Points, in no order, along strands that fork, close into loops and pass close to each other.
In the rows, 128 means zero.
Points whose rows are less than 32.5 apart are linked; no others are. Some points are linked to none.
Q_363: [103 185 127 156 147 119 110 151]
Q_927: [155  87 104 117  76 152 141 125]
Q_126: [132 190 125 124 132 139  94 164]
Q_298: [133 144 119 123 154  78 149 132]
Q_540: [ 91  86 189  89  98 144 128 141]
Q_928: [ 81 140  99 198 139 110 134 114]
Q_55: [ 86 174 106 178 121 127 121 128]
Q_312: [ 74 148 115 191 160 110 116 127]
Q_318: [146 185 118 152 136 148  91 177]
Q_680: [128 165 130  80 128 159  84 100]
Q_528: [145 179 128  92 130 155  78 149]
Q_484: [167  76 145  96 123 139 131 142]
Q_242: [125 177 133 173 164 135  91 179]
Q_338: [118  84 203 106 112 184 124 120]
Q_977: [147 102  97 144  82 124 158 143]
Q_354: [158  73 158  97 115 152 127 148]
Q_209: [137 178 133  83 135 149  79 137]
Q_657: [130 139 123 143 164  72 154 139]
Q_897: [101  97 166 112  85 129 138 181]
Q_71: [107  98 146 133  66 138 144 181]
Q_197: [130 141 107  90 113 142 115  76]
Q_405: [144  99 135 167 165  77 163 175]
Q_233: [104 182 120 142 136 112 119 139]
Q_853: [178  96 152  90 170 142 130  80]
Q_805: [118 140 123 158 168  75 153 137]
Q_169: [122 189 127 115 131 131  97 151]
Q_431: [ 90 167  97 177 113 120 135 117]
Q_492: [121 162 115  92 123 125 114 104]
Q_595: [177  72 164 101 143 162 128 116]
Q_446: [149  73 173 105 109 179 122 130]
Q_759: [128 157 128  80 131 155  92  85]
Q_985: [101 139  89 189 116 109 152 114]
Q_537: [112 169 136 180 175 131  88 175]
Q_792: [132  76 190 105 109 184 120 129]
Q_811: [186  79 166 103 160 159 132  99]
Q_368: [ 97 165 143 159 190  84 122 147]
Q_322: [132 133 105  94 108 157 116  62]
Q_104: [ 94 154  89 180 112 114 146 113]
Q_6: [157  99 102 106 104 130 142 112]
Q_719: [100  99 158 122  73 134 141 179]
Q_838: [159  80 107 115  78 167 134 110]
Q_445: [158 109 124  83 146 118 130  97]
Q_889: [ 98 170 138 176 175 121  97 165]
Q_786: [106 178 111 137 124 112 126 129]
Q_196: [126 149  99 108 110 116 134 103]
Q_24: [102 169 127 154 159  93 130 137]
Q_168: [140 115  88 145  89 118 160 127]
Q_612: [105  83 205  96 113 169 124 124]
Q_18: [110 127 119 176 173  79 149 135]
Q_892: [165 101 125 108 126 170 131  57]
Q_741: [140 134 125  85 138 151 112  65]
Q_978: [161  91 106 107  99 161 134  81]
Q_336: [112 154  90 148 105 110 148 112]
Q_323: [130  99 126 181 171  78 160 159]
Q_866: [149 111  95 113 100 123 146 111]
Q_641: [ 85 142 117 185 168  96 130 127]
Q_166: [131  98 112 170  77 130 160 172]
Q_25: [169  85 128  93 132 131 135 112]
Q_355: [161  96 113 104 113 162 131  71]
Q_124: [147 185 124 109 130 149  83 163]
Q_533: [ 93 132 120 183 176  86 138 129]
Q_944: [ 83  90 182  91  91 130 137 151]
Q_745: [163  96 120  96 130 117 139 121]
Q_795: [ 73 155 114 193 151 123 107 131]
Q_57: [126 176 129  87 134 133  94 128]
Q_201: [167 100 137  83 159 128 128  90]
Q_151: [127 150 111  87 119 133 114  89]
Q_465: [ 99 170 137 156 175  91 124 143]
Q_606: [155 116 130  90 144 150 122  62]
Q_837: [159  87 101 111  86 163 136  92]
Q_602: [125  98 126 161  76 131 155 182]
Q_331: [159 102 140 129 159  77 159 175]
Q_715: [120 182 123 106 128 124 105 134]
Q_251: [149  73 167 100 111 164 123 143]
Q_259: [124 185 127 160 145 139  94 172]
Q_808: [110 171 106 129 118 111 131 119]
Q_929: [185  87 163  96 172 149 133  88]
Q_249: [ 96 178 131 170 158 118 106 154]
Q_42: [ 90  95 176  99  88 130 135 166]
Q_884: [ 94 130  94 198 131 106 148 116]
Q_211: [133 145 128  82 136 156 103  68]
Q_337: [139 124  89 130  98 113 153 117]
Q_647: [151  95  99 128  79 134 150 138]
Q_243: [162 111 130 101 141 163 128  55]
Q_893: [ 78 167 110 191 134 128 112 131]
Q_82: [139 102  98 166  82 124 163 152]
Q_189: [113 167 123 131 153  89 134 131]
Q_293: [124 155 116 124 145  86 142 127]
Q_409: [154 112 116  89 134 114 136 105]
Q_404: [ 94  83 195  91 104 157 126 130]
Q_425: [122 110 122 180 174  78 157 145]
Q_49: [120  97 137 142  70 138 148 182]
Q_988: [151 100 142 151 160  77 162 182]
Q_349: [173  74 145  96 133 148 130 120]
Q_116: [119 171 116 101 126 117 115 117]

A piece is all that can be reached along the links. How many separate loops has the piece of each point below (a circle has one, a figure eight two, a Y none), and how many tips (points with one link)?
Q_741: loops 1, tips 2
Q_116: loops 1, tips 1
Q_189: loops 0, tips 3
Q_363: loops 0, tips 2

How many points has the smallest loop of links through each point below? Write - if it is on no loop.
Q_528: 7
Q_929: 10
Q_55: -

Name the points in between on the shortest way along the links from the first point to the second, in order.
Q_884 / Q_795: Q_985 > Q_104 > Q_431 > Q_55 > Q_893
Q_71 / Q_82: Q_49 > Q_602 > Q_166
Q_978 / Q_759: Q_355 > Q_892 > Q_243 > Q_606 > Q_741 > Q_211
Q_293 / Q_465: Q_189 > Q_24
Q_445 / Q_929: Q_201 > Q_853
